Each scene shows the same named points in several views. A view is turned or mirrored, shifted and resized as a whole, has a little noise and may leave points out.
In the rows, zero is written as 128.

Scene 1
View 1
K_939: [ 83 142 111 124  32 106 179 100 136 112 151 118 124 137]
K_927: [ 78  67 116 101  38  77 116  62 131  88 153 144 212 142]
K_17: [116 125 110 167  85 115 136  99 106  66 190 116 150  51]
K_538: [105 181 119 190  44 190 130  84  94  72 185 136 148  91]
K_932: [ 98 172  94 131  57 150 168  75 159 115 127 116 148 155]
K_77: [111 164  97 149  75 186 122  41 141  84 138 124 189 136]
K_790: [ 90 133 109 121  47 112 158  90 143 107 152 123 156 129]
K_904: [ 87 148 121 148  19  91 207 158 107 106 202 114  73  74]
K_521: [121 141  89 129 119  99 167  92 166 100 139  92 143 102]
K_16: [133 136  96 169 128 139 117  74 134  67 155 106 184  60]
K_255: [ 91 138 119 138  26 115 163 102 117 102 175 126 131 115]
K_626: [152 215  84 189 134 165 184 111 149  82 163  76 100  54]
View 2
K_255: [168  87 127 183 129 126 202 146 142 155 151  63 155  62]
K_16: [132 105 162 121  74 111 153 101 117  97  83 130 170 131]
K_939: [146 100 107 163 110 157 215 141 102 139 148 122 145  71]
K_927: [153  96 143 166  90 195 236 118 120  49 107  70 148  82]
K_521: [121 111 125 124  86 146 190 115  84 117 114 165 152 105]
K_790: [140  99 127 155 104 156 210 136 106 116 125 109 145  81]
K_932: [ 80  85 149 152 115 152 181 161  81 186 140 102 143  54]
K_626: [126 117 129 117  95  69 132 113 100 192 126 188 167 124]
K_904: [210 106  78 164 118  96 218 126 135 158 179 140 159  86]
K_77: [ 90  87 188 139  90 147 152 135 108 127  85  86 158  94]
K_538: [152  94 165 157 109  85 147 127 152 162 109  72 171  95]
K_17: [186 108 135 140  89  98 177 105 148 110 112 114 171 122]
View 3
K_77: [111 164 210 133 128 141 115 139 137 146 108 156 154  80]
K_939: [ 80 113 155 136  73 153 140 143 103 141 148 150  99  59]
K_904: [ 71 120 112 161  29 166 147 149  81 112 190 140  97 111]
K_16: [124 168 160 120 118 127  78 145 117 131 108 126 126 131]
K_538: [ 97 179 188 154  90 157 136 126 126 116 155 138 167 128]
K_17: [101 165 150 120  85 141 109 138 100 112 149 114 110 147]
K_255: [ 84 141 166 129  67 157 149 134 104 131 165 142 113  87]
K_790: [ 88 130 167 123  94 148 130 144 109 142 139 146  99  69]
K_626: [131 139 118 209  86 141  81 166 108 120 119 163 160 136]
K_521: [116 122 137 139  97 135  91 162 107 143 109 148  98  89]
K_932: [ 98 125 176 146 100 146 129 148 122 149 122 166 136  45]
View 4
K_626: [143 100 101 153 159 152 180 152 137 184 147 165  88 143]
K_904: [168 109 114  99 141  93 189 117  80 132 145 136 122 145]
K_927: [134 173 123 125  88 116 109 132 111 127 152  76 171 159]
K_77: [129 134 140 167 126 139 100 165 136 171 156 124 141 166]
K_255: [152 123 132 123 132 108 140 136  94 143 152 122 139 158]
K_16: [122 157 112 153 139 154 152 140 158 163 162 117 129 162]
K_538: [146 126 160 153 177 112 163 124 113 149 161 150 120 181]
K_939: [151 120 110 117 107 108 128 143  91 146 142 118 142 137]
K_932: [147 107 117 139 110 126 103 164 106 169 145 128 139 143]
View 5
K_538: [154 141 159 128  94 162 128 128 165 159  91 114 167  93]
K_790: [126 126 130 172 150 126 148 110 129 140 110 104 118  81]
K_932: [145 139 168 155 159 141 144  97 130 145 143 109 114  81]
K_904: [110 116  76 110 119 141  98 172 158 100 106  82 178  75]
K_521: [114 143 146 144 136 122 145 115  90  93 118 104 112  87]
K_927: [112 117 110 214 129 109 170  97 129 169  59 131  93  80]
K_77: [155 162 194 154 111 145 158  94 122 158 107 123 118  96]
K_255: [127 119 116 153 141 136 132 130 153 146 104 107 146  81]
K_626: [133 161 174  81 108 154 115 144 103  77 150  90 158 101]
K_17: [119 133 120 138  85 140 135 137 132 114  70 115 151  95]

In a view up to two points have been moved. Name them for each view, in the order of its rows, or write -.
view 1 | -
view 2 | K_255, K_932
view 3 | -
view 4 | K_538
view 5 | K_904
